Points on a hilly landscape, in no order, each with its height.
From any point a ball takes the steepest step (drop divided by distance) to one of its 2 nearest points. It stops when none of these is lower. Distance is the straight distance between rows; heights are no part of it.
Z_412 height 3.31: [106  76 129 142 112 147 150 155 170 162 142 135 116 122 100 116 139  97
 180 183 126 167 115  88  82 140 125 139 130 119  89 149]
Z_527 height 4.12: [ 91 192 144 105 122  90 132 124  82 151 102  87 102 119 129 128 152 131
 145  98  98  96 187 143 173 125 153 118 119 119 169 150]
Z_687 height 3.44: [136 127 120 128 100  93 138 146 148 114 145 127  95 107 132 191 154 192
  66 119 115 157 121  84 136 113 140  87 120 135 141 102]
Z_506 height 2.06: [144 112 107 130 188 157 131 117 126 191  95 132 141 137 170  36  96 102
 159 174 101 128 163 142 150 124 147 146 171 136 123 153]
Z_227 height 2.00: [ 96 167  91 140 124  90 168 158 141  94 144 101 166 142  95 181 158 149
  89 141 135 128 109  85 182 186 137 129 128 119 110 136]
Z_13 height 4.71: [125  80 175  98  94 109  91  74 133 195  71 133  87 139 122 103  97 173
 170 115 176 131 149  99 104 109 120  85 116 139  63  91]
Z_535 height 4.86: [116 119  91 197 132 196 129 136 136 140 153 145 100 116  93  79 161  38
 150 117 117 138 138 139  85  96 161 122 158 114  69 107]
Z_538 height 5.00: [108 120 169 103  99 146 124  65  55  98 133 153  76 186 118 106  84  90
 176  95 180 106 127 100 104 126 134 102 150 107 115  97]
Z_140 height 3.66: [125 186 128 101 134  92 182 166  96  84 169 145 108 114  73 165 145  98
 163  73 133 145 102 112 128  77 179 125  76 120 157 173]
Z_66 height 2.75: [137 132 160 123 110 125  87 114 146 134 135 135 138 127 140 125 145 138
 138 161 147 146  97 102  79 142  99 124 114 114  44 135]
Z_951 height 5.08: [102 127 172  83 124 110 137  72  46  92 118 127  96 207 130 155 119 185
 118  95 144 128 122  56 100 104 135 114 107 123 114  97]
Z_985 height 3.85: [114 186 167 122 119 122 108 152  83 119 129  79 140 110 141 150 166 135
 111 153  92 104 179 135 174 114 133 110 154 103 144 151]
Z_619 height 4.82: [136  86 139 168 120 138 136 117 140  91 142 119 189 120  94 166 163 126
  69 116 148 117 111  98 137 128 116 139 120 122 157  80]
Z_807 height 3.33: [157 200  93 126  82 153 184 176 139 126 136 158  95 148 116 153  97  83
 151 133 107 135 109 140 133  73 174 113 119 130 138 180]
Z_590 height 1.36: [135 131 137  99 121 146 109 144 152 179 128 184 101  97 169 120 158 112
 142 167 146 113 140 133 159 117 145  75 122  80  93 135]
Z_731 height 3.47: [182 106 124 120  98 101  81  79 162 152  90 134 125 106 164 126 125 165
 114 132 161 125 123  95 115 112  88 125 119 147 108  76]
Z_730 height 1.42: [147 168 129 131 113 126 143 115  79 166 145 139 113 138 125 154 163  75
 159 118 110 138 154 125  91  83 155 123 120  94 117 150]
Z_925 height 4.51: [119 143 146  92  80 114 162  96  49  59 161 110 120 181 130 163 143 115
 180 100 118 113  90 127 139 136 147 115 107 100 127 155]
Z_711 height 1.91: [128 143 150 104 126 118 126 101 102 204 103 165  70 125 169 124 120 126
 154 168 153 130 169 150 131 132 141  79 134  88 111 139]
Z_854 height 6.25: [116 131 106 113 134  99 144 122 123 118 143 151  86 115 141 132 127 188
  92 102 151 135 145 114 187 125 104 150  88 105 208 119]
Z_59 height 3.30: [111 106 175 115 136 116 110  71 170 217  85 135 127 101 153  95 113  95
 132 157 150 147 140 137  82 140 135 134 119 119  93 174]
Z_676 height 4.83: [ 94 109 115 166 102 129 152 120  66  51 129  68 125 160  98 119 160 117
 133 125 129 107 158 121 114 156 118 151 136 112 102 119]
Z_30 height 3.11: [120 196  94 144 110 151 155 168 175 140 151 127  89 109 122 160 129 145
 121 156  99 142  90 138 144 118 190  94 105 144 161 191]
Z_119 height 1.81: [122 147  98 137 140 154 122 183 164  69 131 113 142 105 121  93 126 116
 166 157 136  90 107 124 169 130  70 145 147 133 142 110]
Z_552 height 5.68: [117 140 196 107  81 148  76  71  87 192 106 169 115 127 161 162 113 175
  88 129 125 133 122 115 141 106 131  69 104 128 140 134]
Z_843 height 1.39: [116 103 145 156 182 165 118 173 133  99 150 134 184 160  94 112 127 174
  96 129 100 117  64 112 140 147 138 120 178 145 151 104]
Z_901 height 3.80: [182 111 110 146 124 127 108 110 203 186  96 152 159  75 168 113 128 115
 106 143 139 146 125 101 127  86 111 113 120 164 109  89]
Z_955 height 5.75: [133 102 141 144  66 102 113 174 132 113  98 110 157 117 106 141 130 166
  60 186 109 139 119 160 128 155  89 130 123 164  93 108]
Z_663 height 5.53: [ 92 117 145 104 132 142  66  93 114 146 105 127 115 150 111  81  69 101
 164  79 173 125 147 136  86 153 150 113 125  87 136 116]
Z_856 height 5.51: [ 95 155 117 167 115 143 129 158 185 155 172 113 115  99 132 121 123 101
 176 197 104 118 109 115 146 131 103 126 146 160 155 193]
Z_639 height 5.36: [ 95 110 141 161 120 130 102 170 189 161 151 150 112 108 145 121 136 131
 143 157 109 155 101 132 138 156  96 137 135 130 156 161]
Z_389 height 4.75: [149 111  97 169 131 187 172 141 125 115 158 182 122 115 101  84 160  47
 193 111 132 128 112 138 119  87 136 143 154 125 119 116]
Z_455 height 3.13: [152  84 137 106 108 141  99  91 139 137 112 129 151 116 151 113 129 120
 142 120 169 109 135  76  91 122 105 115 110 112  57  88]
Z_613 height 4.70: [ 97 117 131 126 167 128 136 184 193 131 136 161 148 118 110  97 114 193
  74 153  83 139  87 180 136 185 141 145 127 133 131 115]
Z_819 height 1.54: [143 147 102 157 157 137 123 116 120 192 121 101 141 134 158 116 134  94
 154 178  93 110 170 145 144 128 143 160 179 136  96 174]
Z_614 height 4.14: [137 117 180 130 115 104  81 144 155 150 159 160 150  80 123 164 170 138
  85 132 119 140  95 166 148 148 150  73 122 128 168 119]
Z_918 height 2.30: [147 172 135 128 106 110 127 154 142  85 167 139 123 136 117 139 138  97
 182 166 120 139 103  98  81 141 135 114 115 118  79 130]
Z_954 height 5.19: [174  83 134 116  95  94 128 113 137 122  89 108 162 159 136 152  73 168
  27 175 148 144 112 184 150 155  93 128 134 177 141  54]
Z_283 height 3.73: [129 138 111 123 137 135 144 185 119 105 134 147 145 148  56 125 131 149
 127 147  94 143 108  98 139 179 156 152 104 135 149 108]
Z_720 height 3.72: [147  89 115 129 174 177 118 123 170 103 109 121 171 165 189 105 113 110
 113  40 144 121 113 140 121 120 111 132 188 137 159 100]
Z_709 height 3.29: [118 182 125 132 166 135 157 156 111 119 148 143 141  93  60 173 160 111
 147 102 119 125 140 107 128  90 172 146 116 128 181 144]
Z_956 height 5.84: [134 158 168 126  81 137  76 113 114 172 113 129 138 147 161 186 136 183
  79 107 107 151 105 131 125 115 159  69  76 110 127 181]
Z_784 height 3.90: [138 138 105 156 125 162 162 176 128  98 139 110 135 148  87 194 139 161
 100 113 108 134  93  74 121  97 140 138 146 147 166 151]
Z_507 height 4.29: [159 158  97 115 111  74 204 148  77  68 151 132 130 145  77 176 141 124
 168  78 138 113 118 142 180 164 132 140  95 130 118 147]
Z_393 height 3.04: [108 130 110 170 168 144 128  92  88 163 119  91  94 117 116 106 140 102
 107  75 100 137 171 120 103  92 149 141 163 132 146 120]
Z_411 height 3.79: [127 122 136 122 136  88 119 114 109 108 148 115  85  90 138 162 164 154
  83  74 144 135 126  84 100  75 123 135 131 111 144 117]
Z_984 height 4.59: [155 100  94 128 142 136 149 119 118 100 148 154 120 101 132 112 140  95
 165 105 161 127 129 117 103  98 135 140 143  72 115 103]
Z_2 height 2.73: [141 116  92 142 166 100 146 160 132  65 118 112 168 119 110 158 117 171
  39 179 117 137 163 124 128 101 108 131 165 154 115  80]
Z_589 height 4.66: [ 98 119 155 143 114 157 123 122  48  34 153 124 135 159 123 119 149 117
 109 109 153  91 132 109 108 153 112 129 118  72  75 105]
Z_41 height 4.81: [ 86  82 164 108 139 125  76 120 185 148 164 133 166  87 163 117 135  94
 119 126 149  96 128 158 130 139 130 103 114 103 144 161]
Z_577 height 3.93: [180 151 115 157 161 189 141 143 115 137 181 150 139 120 105 125 103 151
 124 151  72 152 119  66 116  99 171 129 133 144 167 141]
Z_931 height 1.50: [162 176 103 113  75  80 144  79  86 145 132 129  78 175 162 153 103 116
 132  99 121 150 123 128  94 130 177 104 101 120 160 142]
Z_300 height 5.52: [149  92 149 123 123  88 122 169 143 112  97 110 170 126 124 170 104 156
  26 186 118 127 160 209 147 160  82 108 144 170 102  84]
Z_244 height 4.09: [131  86 123 136 146 126 126  94 202 211  67 128 167 105 148 106 152 107
 151 113 144 149 164 114 114 100 120  96 122 123  60  97]
Z_920 height 3.77: [132 115 138 137  94 115 142 152 157 122 166 136 138 102 128 173 150 161
  61 136 116 153  73 138 143 158 141  89 141 142 185  75]
Z_882 height 1.86: [167 133  84 138 110 106 142 126 119  86 177 161 124 155 145 101 119  84
 175 151 127 131 127 128 118 168 112 165 116 136  96 130]
Z_734 height 5.35: [ 94 137 147 140 138 126  94  75 108 174 120 121 100 139 139  79  92  68
 170 112 137 115 171 160  94 158 132 145 127 105 120 141]
Z_536 height 4.26: [134 130 139 120 137 108  88  95 109  84 118 126 136 152 145 137 116 182
  93  94 191 108 160 120 110 115  74 134 132  97 122  95]
Z_31 height 5.74: [104  79 133  86 102 108 108  96 101 111  92  94 129 164 110 101  88 131
 148 123 166 116 128 125  98 175 115 144 134  83 120  85]
Z_222 height 6.28: [168  52 162  94 115  86 131 145 127  70  78 100 175 119 172 151 133 120
  50  91 185 143 134 138 121  60  59 148 151 148 117  67]
Z_490 height 2.81: [136 179 120 116 129 114 139 130 140 114 146 126 111 114 142 187 142 154
 127 131 143 105 112 107 160 126 158 100  84 111 160 182]
Z_190 height 5.71: [129 154 140 138 142  96  70  84 122 156 139 131 131 115 163 155 119 146
 101 100 148 109 152 135 134 159 131 108 117 115 174 122]
Z_646 height 3.06: [133  59 119 132 113 153  91  70 160 179  89 112 130 162 112  96  70 136
 139 127 160 129 129 134  70 141 103 172 132 139 102 125]
Z_294 height 4.56: [131 107 150 157 109 110 133  94  81  74 122  93 145 152 105 174 147 176
  70 105 177 112 138 100 120 129  79 134 112 115 135 100]
Z_768 height 4.89: [153  73 152 129  95 154 155  57  65 144 104 153 117 137 148 107 163  84
 179 121 157 163 121 101  95 101 145 111 135 116  75  91]
Z_347 height 3.12: [132 120 101 127 126  93 139 164 129  88 133 119 106 132 103 158 148 179
  99 153 116 137 154 106 104 130 116 124 143 117 105  84]
Z_327 height 3.14: [101 160 164 106 113  95  89 106 120 190 136  98 137 111 154 103 134 116
  98 183 103 114 191 158 122 136 141 132 120  97 108 159]
Z_453 height 1.49: [129 101  85 155 170 177 129  97 123 118 148  99 137 114 121  69 103  79
 179 106  98  81 123 181 131 144 159 163 115 135 127 129]
Z_830 height 4.41: [121  73 166 128 107 136  93  56 166 205  55 132 136 115 137 129 116 141
 143 112 184 126 151 107 113  71 122  83 146 151  89  90]
Z_250 height 0.50: [106 106 134 173 164 124 139 142 167 109 155 102 176 151 110 155 156 156
 103 128 110 118  61 116 163 191 115 132 174 179 172 112]
Z_111 height 6.10: [120 149 124 123  56 148 116 153 160 158 123 138 102 106 134 142 124 170
 103 178  99 173  76 120  89 140 132 101 102 122 112 136]
Z_338 height 3.32: [124 167 145 116 101 114 130 129 114 100 174 129 126 122  77 146 119  71
 215  97  99 128  98 160 141 148 118 123  52 176 103 169]
Z_377 height 2.78: [122 159 160 143 128 113 131 150 151 141 189 160 105 107  95  97 114  64
 229 153 117 135 133 163 122 145 132 134  93 178 110 169]
Z_207 height 3.37: [128 103  91 158 144 134 115 107  99 178 123 111 101 148 126  96 121 109
 153 114  74 148 145 117  86 140 161 149 147 133 152 117]
Z_978 height 3.64: [144 139 125 146 174 151 160 148 124 141 149 126 126  99  98 179 147 153
  98 114  99 138 115  75 115  60 160 169 122 127 198 145]
Z_170 height 3.63: [105  96 145 143  60 125 147 129 127 148 181 116  94 167  91 120 133  69
 179 153 107 183  84 104  85 127 141 115 126 114  83 165]
Z_68 height 1.46: [ 95 128 108 162 168 117 164 144 140 108 123  78 187 159  95 149 142 164
 104 126 137 101 124 101 182 203 102 153 163 144 115 115]
Z_304 height 4.85: [120 110 145  69 115  99 103 144 130 114  73 130 169 127 113 133 120 186
  99 143 140 129 116 150 126 198 123 156 107  93 102 114]
Z_644 height 2.66: [ 94 177 127 129 100 121 144 181 164  57 147 110 147 114 104 127 104 160
 128 198 134 128 110 154 176 183 112 144 100 156 128 166]
Z_997 height 3.65: [ 61 146 141 151 155 178  97 174 188 107 146 133 168 120  66  74 106  90
 141 132 142 133  79 129 100 153 137 167 154 165 151 139]
Z_419 height 4.74: [122 106 150 108  89 111 163  92  36  66 165 138  80 208 134 132 124 126
 168  93 143 161 112 114 126 114 123 107 138 107 133 129]
Z_621 height 1.92: [ 95 100  95 173 171 187 134 132 147  78 153  94 149 123  89 107 132 140
 119 146 104 126  79 100 107 139 134 141 172 129 144 109]
Z_906 height 1.51: [132 188 136 139 129  86 148 168 120 158 151 112 100 145 132 119 124  70
 181 143  63 142 127 154 127 132 191 118 129 167 109 203]
Z_247 height 6.11: [172  65 163 133  65 114 133 138 145 106  66 117 148 118 158 131 156 147
  96 139 180 137 127 107 151  64  56 122 144 150  91  61]
Z_299 height 4.35: [158 143 171 115 115  65 124 109 116  98  66 150 134 122 119 179 152 217
  36 104 161 149 122 125 147 112  92 129 116 147 101  76]
Z_769 height 1.99: [114  96  78 161 179 170 147 117 127  98 162  93 147 158  97 104 112 132
 145 114 100 104 109 114 150 179 125 185 125 141 136 129]
Z_63 height 1.97: [163 172 116 118 102 112 148 145  81 195 127 140  88 116 139 155 153 140
 118 138 112 130 202 142 124  79 132 140 166 105 113 145]
Z_425 height 6.27: [107  95 165 120 167 125 124 112  88 105 125 141  88 122 157  87 134 152
 125  74 201 134 134 104 106  72  73 161 113  64 157 132]
Z_103 height 5.42: [119 110 181  86 132 146 117  53  79 176  93 150 102 129 158 139 127 171
 129 130 136 132 126  61 118  77 119  68 118 136 119 109]
Z_211 height 5.90: [121 126 164  91 158 123  91  92 111 140 131 156 109 108 166 124 142 135
 110  89 182  98 164 142 146 108 124  88 129  90 175 125]
Z_556 height 3.23: [112 104 138 115 155 162 106 157 199 104 129 112 175 117 129  82  93  96
 116 142 137 126  87 137  94 156 110 189 144 128 102 143]
Z_561 height 3.96: [131  80  91 132 152 174 112 151 144 117 108 147 148 142 143 107 119 166
 121 106 137 114 110 125 120 151  91 145 169 101 172  97]
Z_129 height 2.11: [148 130 103 132 133 149 153 198 159  41 100 127 173 139 143 109 104 134
  90 162 134 105 147 155 175 123  71 133 167 129 157 115]
Z_361 height 2.60: [118 147 168 110 109 103 118 130 115 214 133 133 118 108 159 115 133 117
 144 186 121 143 157 134 101 130 151 113  97 115  86 197]
Z_733 height 4.53: [146 101 106  58 124 107 112 148 134  91  63 121 168 161 145 135 101 164
  71 132 146 136 165 188 131 157 120 149 164 116 131 113]
Z_846 height 5.95: [113 175 125 111  70 130 103 130 122 180 115 123  93 143 155 147 131 165
 102 130  74 157 106 173 108 134 163 108  68 111 124 186]
Z_684 height 3.27: [145  88 121  65 105 144  92 109 174 101  92 113 162 154 159 124 115 133
  85  46 176 137 139 132 101  97 103 143 158 109  97  99]
Z_837 height 4.84: [135  78 112  54 133 138 103 152 145 114  64  81 188 169 150 139  79 131
  84 130 138 175 184 177 111 112  81 162 174 169  91 119]
Z_293 height 3.59: [128 145 154 144 118 116  90 149 128 169 141  99 133 108 131 162 160 136
  83 172  83 135 182 129 140 108 144 101 155 144 129 150]
Z_391 height 2.64: [103  69 116 119 137 141 121 116 159 132 129 135 138 140 142  81 125  84
 143 111 155 121 127 163  77 134 106 131 140  75  41 140]
Z_489 height 2.03: [159 188  70 143 120 105 145 127 102 128 111 105  60 151 171 141 103 154
 144  99 132 125 115 119 136 128 136 142 101 143 182 161]
Z_93 height 5.06: [146  82  81  79 140 186 122 134 175 119  76 111 176 188 167 108  74 133
 108 128 141 175 129 115 131 120  86 170 177 139  89 129]
Z_849 height 4.00: [128 153 114 132 142  87 179 119  72  65 158 126  93 118  94 132 157 114
 185  62 141 113 130 137 135 115 140 178  84 113 141 158]
Z_116 height 2.52: [151 157 140 141 147  94 125  99  75 176  97 112  82 109 136 142 135 145
  95 119 130 136 195 123 123  71 134 174 166 135 163 129]
Z_671 height 4.64: [167  98 131 116 115 140 135  89  82 186  75 140 103 101 125 121 152 119
 155 108 158 154 135  97  81  76 122 147 125 105 115 103]
Z_87 height 4.78: [110 116  89  79 143  76 163 110 107  56 108  90 122 131 102 111 112 125
 169 110 163  95 154 156 168 187 138 153 125 117 132  82]
Z_693 height 4.24: [148  82 108  94 156 115 125 158 147  95  94 135 175 162 134 125  93 186
  49 123 120 122 100 145 153 147 110 141 172 132 158  83]
Z_114 height 0.92: [146 146 113 137 142 130 165 157 140 156 137 168 111  99 155 107 160  84
 202 166 145 130 153 123 159 112 131  95 135  93 104 145]
Z_968 height 4.55: [135 133 116  94 138  90 175 148  76  58 128 109 131 122  94 148 144 152
 140 127 140 106 157 113 168 183 122 165 108 106 123 126]
Z_576 height 4.34: [146 128 118 150 167 185 165 146 154 177 148 158 129 126  89  86 118  75
 169 196  95 160 151  86 124 108 186 120 154 140 105 110]
Z_582 height 2.98: [108  79  97  90 113 172 110 108 178 116  84  96 133 172 146  95 120 112
 128  60 155 147 121 146  69 133 104 153 161  90  53 129]
Z_697 height 3.71: [145  75 110 130 124 154 106 139 123 157 104 126 145 125 120 104 135 146
 140 137 100 135 105 101  96 137 109 161 144 119 134  89]
Z_797 height 1.78: [109 185 158 148 163 112 144 142 138 175 120 102 125 105 142 123 114 164
 125 186  65  94 133 190 182 145 152 142 160 186 145 195]
Z_624 height 4.80: [151 125 158 111 104  86 115 108  95 111  50 122 169 151 117 174  89 184
  30 127 176 138 165 162 146 149 100 126 132 152 121  62]
Z_172 height 2.97: [ 98  61 114 144  93 152 110 143 135 116 161 132 128 144  96  92 114  94
 136 153 114 130 129 112  83 150 102 128 123  77  58 120]
Z_422 height 3.95: [156 137 137 133  73 108 144  79  70  86 177 173 118 133 139  95 138  64
 206 100 121 139 152 134 173 125 125 110 100 149 160 129]
Z_622 height 1.41: [181 160  87 141 119 124 163 118 144 169 151 168 114 125 164 117 125  73
 189 158 129 153 134 124 115 145 119 142 123 121 103 139]
Z_6 height 4.13: [163 143  98 140 147 158 163 146 123 164 166 153 101 157 134  94  98 115
 156 172  60 160 123  96 127 110 164 116 122 149 150 148]
Z_982 height 2.23: [109 134 147 125 118 113 119 185 187  71 129 131 169 108 114 123 135 124
 103 176 146 108  88 152 162 185 108 130 137 132 147 123]
Z_467 height 5.56: [107 137 109 101  87 119 129 111 109 133 120 106  80 171 103 142 123 180
 139 137 138 131 114 129 124 184 137 134 107 105 149 141]
Z_171 height 3.99: [ 95 179 117 137 166 160 115 166 174 115 164 138 148 127  54 106 125 111
 172 145 114 124 107 100 132 159 168 145 112 167 170 114]
Z_500 height 5.94: [162 103 161 128  79 112 101 169 165  98  98 138 161 109 139 141 149 152
  73 170 150 158 102 149 126 122  50 117 145 139 104  67]
Z_261 height 5.45: [112 117 131 132 125 102  91 101 159 173 132 131  88 136 111 129 102 169
 124 131 144 114 114 132 111 196 132 127 108 113 146 137]
Z_50 height 0.82: [161 166  99 119 122  88 129 139  99 150 131 128  95 140 133 164 137  92
 144  99  71 138 139 137  91 129 188 108 115 130 124 171]
Z_11 height 4.07: [ 97 131 163 149 157 134 109 123  81  62 159 133 116 129 138 164 189 164
 107  58 140 113 123  91 113  80 122 104 116  77 128 125]
Z_245 height 2.38: [130 149 101 163 165 124 155 196 123  59 114 120 159 141 124 137 118 170
  64 164 110 122 168 100 175 145  95 136 160 147 164 120]
Z_886 height 4.36: [147 104 135 155 149 155 156  96 130 212  37 126 152 101 162 110 164 102
 135 133 144 146 171  97 109  73 116 130 155 122 101  92]
Z_539 height 2.17: [134 214 139 135 141 115 149 158 153 156 166 147 106 137 101 107  86  59
 217 134  57 137 125 163 128 117 144 123 100 226 118 182]
Z_185 height 6.09: [128 122 143 107 172 105 142 109 116 123 131 149  95 109 133 128 116 150
 115  88 213  99 147 127 162  99  98 161 112  72 203 132]
Z_152 height 2.50: [144 134 124 142 192 182 125 143 176 167 123 151 176 115 171  48  76  92
 156 162 108 104 116 136 151 134 127 148 137 155 137 167]
Z_770 height 5.05: [ 81 146 142 146 153 129  84 118 139 149 133  84 167  84 158 108 136  85
 149 118 112  81 164 173 150 140 143 119  97 111 153 152]
Z_645 height 4.47: [101 169 186 119  98 107 125 161 123 116 166 181 137 105 111 190 173 167
  95 111 126 117 101 143 160 119 158  54 101 114 145 126]
Z_732 height 4.63: [ 95 106 103 105 137 112 129 100 108  87 148 116  90 122 131  99 127 115
 206 102 158  83 149 138 137 164 129 108 120 118 137 105]
Z_131 height 2.41: [116 215  86 113 140 103 149 137 146 152  94  66 120 120 136 161 119 133
 135 129  70 102 141 193 187 133 164 123 132 181 148 187]
Z_923 height 5.37: [129 145 168  78 104 113 116 112  60  98 122 132 138 142 105 170 161 182
 116 113 108 126  86  58 112 125 134 102 104 120  94 122]
Z_191 height 4.40: [142 145  97 135 181 120 151 126 136 108 149 145 107  72 130 123 141 130
 153 130 162  87 131 137 119  79 129 152 124 114 141 130]
Z_397 height 3.67: [145 169 136 131  93 114 141  87  82 120 167 124 110  97 124 113 134  40
 214 102  81 122 138 171 159  99 117 102  82 186 117 155]
Z_701 height 4.39: [ 87 148 110 123 135  90 133 102 115 147 130 106  76 112 129 133 138 112
 175  97 119 109 146 124 137 134 159 113  95 122 171 110]
Z_686 height 4.48: [187  90 133 138 135 110 158 113 135 126 148 140 113  71 149 156 144 165
  53 163 140 153  89 118 128  64  96 141 139 132 175 103]
Z_478 height 4.49: [118  93 146 122 134 138 107 116  66  70 110 126 135 156 148  91 128 144
 109 113 159 119 175  84 108 107  76 127 128  77  81  79]
Z_560 height 3.62: [121  75 131 177 136 159  92  70 161 184 103 117 130 118 153 110 128 126
 129 151 140 125 126 128  96 134 109 136 162 137 129 168]
Z_528 height 4.97: [ 98 148 110 123 145 135 129 180 182 130 137 162 144 103 105  96 109 179
 152 142  99 106  86 191 185 195 125 152  83 168 144 145]
Z_680 height 3.51: [158  80  79 136 141 196 132 134 156 111  81 139 146 129 161 107 124 112
  88  37 156 153 122 130 102  82 104 154 162 121 106 103]
Z_472 height 4.76: [165  52 148 130 129 141 105 126 178 105 145 115 209 144 136 146 129 115
  63 111 130 130 110 148 119 134 115 136 146 131 152  47]
Z_879 height 5.18: [ 91 116 113 130 111 132 130 163 157 126 142 131  86 139 147  94 109 166
 167 154 118  97 103 153 169 184  92 142 104 134 167 140]
Z_158 height 1.02: [100 110  99 165 155 168 158 125 151 135 144 110 122 109 115  69 109  68
 207 146  93  95 125 132 150 130 134 130 136 172 127 134]
Z_57 height 5.34: [149 126 122 106  86  98 122  91  73 113 126 122  66 172 109 157 103 181
 133 114 150 140 149  84 100 133 124 136 117 114 119 108]
Z_210 height 4.42: [126 146  99 136 173 119 119 140 160 178 122 168 126  98 152 102 116 147
  99 153  77 131 121 162 121 175 156 129 123 143 136 133]
Z_224 height 4.23: [123 135 159 100 114 133 143  76  47 117 159 148 118 140 135 102 140  68
 201 128 117 119 102 125 137 139 156 107 114 107 120 152]
Z_816 height 2.43: [126 192 103 145 116 112 176 121 144 107 159 135 150 107 125 184 166 178
 103 106 167 106  89 108 222 165 134 128 103 124 139 166]
Z_271 height 4.50: [127  80 158 104 128 117  76 133 149 119 149 130 197 107 155 150 132 117
  74 115 143 104 119 171 127 151 114 105 108 117 157  90]
Z_715 height 4.98: [ 86 135 132 176 138 175  85 123 140 150 149 115 114 106  99 115 151  67
 146 107 102 128 140 136  77 114 148 124 134 116  91 153]
Z_987 height 4.16: [149 154  97 132 178 151 122 157 168 165 139 165 130  74 112 136 124 114
 146 161 103 102 145 150 139 111 161 123 147 121 152 125]
Z_947 height 3.89: [177 130 139 141 120  96  98  95 153 122 108 152 113 130 147 161 126 195
  49 105 180 127 116 134 115 140 106 126 124 127 145  53]
Z_939 height 6.39: [123 140  98 148 137 120 149 147 138 115 136 153 128 127 141 123 115 197
  43 120 134 124 117 168 196 171 102 143 117 131 200  88]
Z_315 height 3.09: [100 214 112 121 109 116 177 204 130  63 124 109 140 160  56 164 113 114
 140 190 118 148 133 124 140 172 137 136 113 169 113 173]
Z_726 height 3.86: [123 183 142 158 124 132 118 144 165 151 158 118 133  81 118 185 147  87
 103 165 114 125 143 134 136  74 174  99 167 154 157 167]
Z_360 height 5.78: [135  75 149 110 112 104  72  94 188 200 128 125 131 130 147 135  99 152
  67 150 136 131 122 152 117 162 108 122 103 154 153 113]
Z_564 height 2.88: [120  80 121 132 178 209 124 142 195 136 117 116 194 131 163  61  85  86
 127 115 118 147  82 110 139 130 141 154 161 142 112 156]
Z_572 height 5.70: [ 93 176 156 138 173 160 123 175 173 166 170 123 117 133  98 104 105 122
 143 170  89 126 118 128 140 125 141 137 128 204 152 211]
Z_557 height 5.55: [138 146 150  88 121 124 121 101  66 111 120 129 106 138 146 174 156 139
 141  95 116 139  92  75  70  63 177  80 103 125  95 152]
Z_65 height 3.56: [172 180  73 124 125 120 187 140  88 111 157 153  74 123 146 160 126  91
 191 129 111 135 130 152 152  91 146 130 120 164 145 174]
Z_289 height 3.46: [152 167 105 131 100  91 158 184  96  66 155 135 139 187  55 136 128 118
 138 145 101 158 130 110 125 180 153 152 111 132 110 123]
Z_265 height 0.89: [143 153  99 139 159 135 125 126  93 199 104 121 105 136 134 132 117 150
 129 165  90 106 168 177 154 143 147 161 170 147 157 168]
Z_764 height 4.15: [158 124 146 165 142 117 126 122 149 141 177 106 120  81 148 182 157 114
  88 141 122 124 103 121 118  82 134 109 159 150 182 128]
Z_193 height 5.15: [ 90 131 141 182 107 138 122  78  93 167 129  91  89 142 140 103 144  60
 173 101  98 129 151 162 115 137 153 121 119 118  90 173]
Z_932 height 1.48: [ 89  88 101 130 145 186 128 164 190 103 124 121 144 107 164  73 117  92
 195  95 115 105 114 148 157 122  98 131 144 138 136 112]
Z_324 height 5.14: [135  81 182 113 128 156 151  43  62 148 106 165  97 142 148 125 130 127
 153 115 182 146 150  57 113  52 110  82 111 111  83  90]
Z_482 height 6.41: [102 106 141 129 168 158 121 109  64  99 113 167 112 113 150  89 160 106
 124  47 162 117 147 150 115  66 117 140  93  65 145 126]
Z_14 height 2.87: [ 94 216 113 120 141 110 159 189 136 140 128  97 144 121  79 171 143  84
 159 106  90 118 143 137 160 122 201 121 104 160 141 158]

Call two points neighbours if one is among the 2 nearest of the other. Go from one point of each pair to the other, from neighbour to neighbour, staying as low as possible. Name the highest point that can't be avoided.
Z_293, Z_646 -> Z_560
Z_536, Z_271 -> Z_619
Z_261, Z_951 -> Z_467
Z_158, Z_250 -> Z_769

Where does a ball stop that starts at each point below?
Z_939 -> Z_50
Z_304 -> Z_50
Z_837 -> Z_50
Z_663 -> Z_987
Z_538 -> Z_50
Z_500 -> Z_114
